Points, in no order, along strands that fork and pass close to each other.
(in the rows, 128 means zero)
Points whose rows are less than 115 apart are linked; no others are. Some points are linked to none.
J_463: [ 69 124 101  94 133 129  82 147 158 102  95 128 145 150 169 131 139 176
 123 162 177  82]
J_449: [111 151 106 174 126 104  86 183 125 120 139 165  76 105 148 144 118 118
 141  95  80 137]
J_5: [115  99 110  67 130 122 106 110 186 100 178 100 135 158 130 119 170  73
 170 173 174 142]
J_45: [ 91 142 119 121 122 174 122 157 102 146 124  86  93 128  87 149 119 205
 143 148 129  80]
J_948: [147 114 134  83 123 165 147 154 174 132 125 108 169 101 179  90 117 146
 155 196 195 154]
J_374: [165 125  96 171 116  96 134 100 158  99 149 160 120 109 115 124 131  69
 124  95  90 147]
J_795: [ 99 115 112 103 121  95 116  99 112 124  96 128 124 132 104 129 123 128
 165 126  27  98]
J_197: [104 112 163 139 180 122 149 137 162 104 141 119 118 136  84 154 134 117
  74 118 106  98]
J_707: [121 121 134 192 175 146 153  44 111  99  80 116 127 131  92 142 128 173
 115 146 118 107]
J_55: [190 112 136 126 104  50 109 112 146  93  81 137 147  85  93 105 103 132
 145  79 146 108]
J_739: [139 125 102 109  92 113 110  87 124 101 108 131  83 127  61 120 117 135
  88 109 118  83]
J_326: [152 123 102 115 145  97 112 184  86 144 129 109 121  87 145 151  75 109
 121 144  63 186]
J_913: [ 90 141 148 107 132 163 157 200 147 159 130 164  92 111 170 112 118  92
 111 111  98 157]
J_129: [106 155 124  77 148 126 116  91 138  93 168 127 126 151 132 150 184 116
 150  86 199  72]
J_116: [168 142 161  88  62 103  98 132 119 124 129 145 107 141 110 135 111 103
  91 129 148 160]
J_665: [145 146 156 125 121  94 125 122 165 125 107 150 159 152 115 119 128  92
  92 167 103 168]
J_13: [153  92 125 119 170 119 146 194  73 144 114 103 127  95 132 135 100 134
 174 152  89 159]
J_382: [155  97  56 172 153 113 117 164  89 155 160  95 162 126 138 140 117 137
  99 147 104 111]
J_901: [131 144 148 173 124 168 129 138  81 151 148 135 104  88 101 149  79 191
 160  64  73 105]
J_690: [ 89 179 117 114 107 139  85 102 144 104 103 154 111 138 148 153 183 110
 198 135 186 136]
J_841: [140 152 124 183 124 163 145 107 126 171 136 102 114 100  80 171  66 161
 168 114  63  89]
J_355: [127 175 153 108 102 151 140 177 154 160 128 164 105 120 212 120 119  76
 129  80 118 156]
J_530: [136  97  85 101 103 116 108  99 146 114 141 103 142 167 160 109 171  77
 188 136 162 129]
J_457: [198 127 135 114  71  84 128 134 151 110 108 146 112 100 118  85 108 108
 161  78 144 126]
J_977: [ 97 146 135 139 139 139  70 176 136 149 154 172  73 115 162  97 146 120
 114  96  75 102]
J_561: [194 128 124 135 136 150 195 111 152 135 158 116 132 103  99 106 135  97
 113  93 213 130]
J_931: [117 130 181 141 149 137  97  96 145 136 131 183 134 135 136  76 142 118
  89  74  92 123]
J_865: [107 137 105 147 177  95 114  75 127 106 147 160 172 148 125 124 166  72
 144 141  70 136]
J_654: [152 154 140 146 109 122 104 176 126 152  96 151 142 131 211 124 107 105
 133  73 118 146]
J_541: [121 127 165 109 138 105 144  92 162  84  77 101 113 128  55 138 121 143
 111 180 130 108]
J_575: [163 131 171 133 118 104  75 159 158 145  81 110 142 133 213 119 128 124
 142  92 150 125]
J_577: [134 155  91 171 106 165 190 174 116 161  94  86 119 128 119 155  96 164
 101 109 101  74]
J_831: [174 142 100 161 128 123 141 102 106 164 173 118 178 104 128 147 133 137
  86 183 136 176]
J_356: [ 66 142 128  93 113 109  94 156 108 113 130 152  69 131 115 132 168 108
 167 135 125 138]
J_268: [ 94 168 175  90  98 134  88 136 127 160 133 187 130 117 168  83 155 112
 171  96 126 119]
J_610: [110  94 102 164 184 123 113 177 108 151 151  97 136 141 147 125 136 175
 116 159 114 124]
J_151: [139 104 127 178 160 121 162  55 109  94  77 154 114 123 104 126 139 166
 111 123 174 103]
J_832: [137 133 154 123 132 146 124 103  83 144 152 141 129 146 103 121 138 159
 120 169 138 174]
J_836: [133 113 108 133 161 147 155 136 144 112 135 146  88 125 123 110 151  79
 148 140 157 154]
J_134: [180 139  91 198 108 117 149  84 117 108 126 150 131  97 118 136 100 110
  92  96  92 139]
J_66: [178 133  86 197 161 142 147  96 100 124 166 139 123  97 108 131 126 128
  92 143 132 153]
J_882: [ 75 148 161  92 124 155 123 145 138 113 145 145 134 154 143 131 179 130
 181  68 206  90]
J_766: [143 118  76 163 115 131 125 118 148 155 164  91 203 124 155 125 122 123
  40 196 152 151]
J_740: [110 148 201  81 123 114 122 116 195 111  94 151 147 134 145 113 149 106
 173 139 136 128]
J_614: [154 115 162 126 139  67 100  65 121  97  74 154 170 102 120 107 116 150
 157  99 154 113]
J_624: [137 144 188  96 154 147 101 150 139 168 143 143 156 111 151  84 121 176
 100 165 161 162]
J_220: [158 116 129 106 165 109 166 214 144 149 100 105 153 103 143 120  91 134
 140 187  90 146]
J_119: [192 126 113 116 107 145 183  84 144 133 121 119 145 117 101  98 139 123
 111 151 207 136]
J_677: [146 143 158 119  84 122 110 123 157 131 153 148 135 174 126 138 104  91
  62 135 118 146]
J_922: [151 135 106 122 103 177 186 154 108 170 124 107 122 109 121 109  91 193
  96 108 105  82]
J_760: [125 105  99 156 117  89 114  77  80  98 131 120 151 166 119 185 125 108
 154 100  61 148]
J_277: [116 111 150 114 155 156 118 162 171 136 117 134 155 100 180  73 129 194
 132 181 185 135]
J_679: [ 71 121 130 104 130 165 108 193  88 145 116 121  96 119 131 121 137 183
 128 153 143 125]
J_808: [154 122 126  84 118 139 128 131 136 153 145  94 171 138 194 108 148 125
 167 169 185 163]
J_483: [172 130 148 108  74  91 144 170 125 138  97 159  98  91 109  96  79 129
 139  79  89 141]
J_673: [130  90  81 118  83 144 173 122 148 145 123 113 190 159 189  98 108 112
 108 177 128 149]
J_562: [127 151 157 111 147 142 144 130 162 127 133 147 113 130 120 100 163 106
 174 137 157 140]
J_404: [131 137 164 109 103 133 131  69 145 109  92 110  92 120  53 134 111 155
 113 136  91 105]
J_724: [126 112 107 139  96 100 120  96  97 100 130 131 138 175 125 146 122  92
 129 104 126 136]
J_768: [149 178 113 129 128 155  97 149 144 156 162 161 134 108 156 134 117 133
  89 144 136 144]
J_619: [137 126 140 133  88  95 138 132 132 111 177 124 117 105  67 141  87 125
 127  60  59 117]
J_578: [ 88 141 105 109 135 156 123 186 146 146 113 180  66 116 156  95 145 110
 124 123  96 120]
J_96: [151 114 118 145 121 131 161  79 118 100  91 129 138 135  96 118 147 165
  81 151 216 112]
J_678: [101 127  82 141 129  93 100  76 115 107 161 135 168 168 102 168 140  87
 127 127  32 129]
J_800: [121  90 111  88 108 123 132 139 114 148 122 106 161 159 155  86 160  91
 198 147 152 147]
J_986: [ 62  86 145 101 131  77 102 118 120  87 104 123  63 162  96 160 132  78
 129 117  89 139]
J_506: [156 103 124 118  73 119 109  86 107  95 100 144  73 133 101 127 103 117
  74 104 156 150]
J_337: [120 137 203 119 156  88 113 130 170 110 113 136 149 160 124 132 132  82
 117 138 143 154]
J_442: [112 124 160 135 131 217 162  76  88 176 144  86  84 124 103 138  71 164
 132 151  98 126]
J_188: [146 111 117 142 159 158 168 131 139 135 177 110 134 130 118 133 154 115
 113 102 217 110]
J_497: [144 179 140 193 154 173 134 110 125 144 119 141 144 120 122 172 117 172
 107 166  93 154]
J_820: [129 130 161 125 125 181 148 109  87 156 142 115  76 125 121 130 107 150
 114 141  98 165]
J_109: [ 97 129 101 124 126 125 132 152 150 105 112 108 153 141 117 143 131 150
 117 153 165  91]
J_533: [ 97  91  99 104 138  84 117  93 108  92 114 135  92 169 126 127 156  78
 127 114 122 125]
J_227: [124 119 170 116  96 101 143 134 114 118  85 156 104 132 116 111 103 133
 117  88  99 127]
J_192: [123 134 121 136 158 165 140  93 132 110 169 141 107 134 135 132 160 108
 122  56 205  86]
J_858: [141  92 103 107 136 103 151 191  70 165 136 108 156 127 127 110 124 152
 190 138 110 139]
J_531: [152 105  90 204 150 109 148 169 107 156 151  69 162 107 127 192 120 124
  86 134 110 134]
J_199: [116 159 136 149 135 190 123 142  86 158 146 124 114 125 111 154 119 217
 141 109 110  94]
J_425: [136 107 165 122 105 127 137  88 133 138 102 172 109 125 137  67 102 117
  91  59 102 122]
J_762: [ 79  99 109 120 149 156 114 174  81 163 160 103 112 149 160 126 125 184
 102 139 118 124]
J_249: [153 105 163 132 148  96  84 109 139 114  82 132 158 127 162  89 144 108
 155  85 151 113]
J_583: [122 147 118 115 160 119 148 129 192  92  93 110 145 120  90 137 133 122
 113 169 152  92]
J_771: [147 123  64 123 105 160 174 115 163 150 164 111 186 120 199 105 107 114
  73 172 157 159]
J_727: [140 130 142 103 104 119 180 195 150 141  97  91 144 139 119 139 100 131
 123 179 125 152]
J_296: [150 103 105 206 145 117 177 126 116 140 107  66 173 110 107 164 122 160
  78 148 117 103]
J_294: [104 142 116 176 182 133 143  51  98  96 133 122 136 108 101 183 123 174
 115  96 109  77]
J_58: [  8 101 123  78 143 116  82 110 151  97 124 129 132 150 166 131 157 156
 142 165 169 113]
J_170: [ 79 113 155 119 116  94  93 175 135 104 110 140  59 138 115 159 142  81
 135 120 137 153]
J_921: [132 113  93 183 108 143 207 150 120 149 102  62 168 140 139 140 113 156
 100 156 131  92]
J_952: [108 190 167 130 122 170 114 110 133 111 134 162 131 150 150 159 175 122
 187  89 199 129]
J_871: [101 136 115 175 157 142 116  87  99 121 166 100 141 139 117 190 114 146
  94  74  99  68]
J_381: [172 119 123 155 156 106 125 125 155 110 138 151  96 106 126 119 146  42
 159 119 123 183]
J_786: [158 143 170 111 148 136  89 114 109 140 166 138 172 131 128 102 147 159
 116 163 185 143]
J_23: [101 123 137 124 157 102  86  93 131 119 159 179 144 138 132 107 155 114
 128  96  79 122]
J_668: [ 88 153 120  97 101 118  93 121  87  89 135 149  92 140 107 144 194 102
 205 127 165 138]
J_114: [138 119 101  76 103 127 150 164  93 151 128 120 153 159 115 117 150 126
 171 162 120 137]
J_228: [ 63 120 110  70 139 120  65 104 184  87 156 117 132 156 166 119 190 123
 160 168 176 120]
J_975: [146 150 150 151 138 203 178 111 108 197 153  83 122 105  95 140  77 164
 153 139  76 109]
J_361: [157 122 119 130 115  75  73 193 108 127 142 155  97  84 149 132  99 119
 135 112  82 185]
J_225: [128 139 135 117 113 146 176 195 127 126 139  77 123 146  90 185 108 132
 125 153 103 127]

A fork is a point with three links, a tip a point with one. Leave the first point through the second and follow the links. Name the first fork or tip that comes.
J_678 / J_865 | J_13
J_679 / J_45 | J_800
J_170 / J_356 | J_871
J_800 / J_808 | J_922
J_337 / J_740 | J_673

A fork is a point with three links. Follow the links from the first point to the second and name the forks in between, in order.
J_832 / J_575 | J_800, J_13
J_225 / J_58 | J_13, J_800
J_506 / J_841 | J_800
J_578 / J_800 | J_13
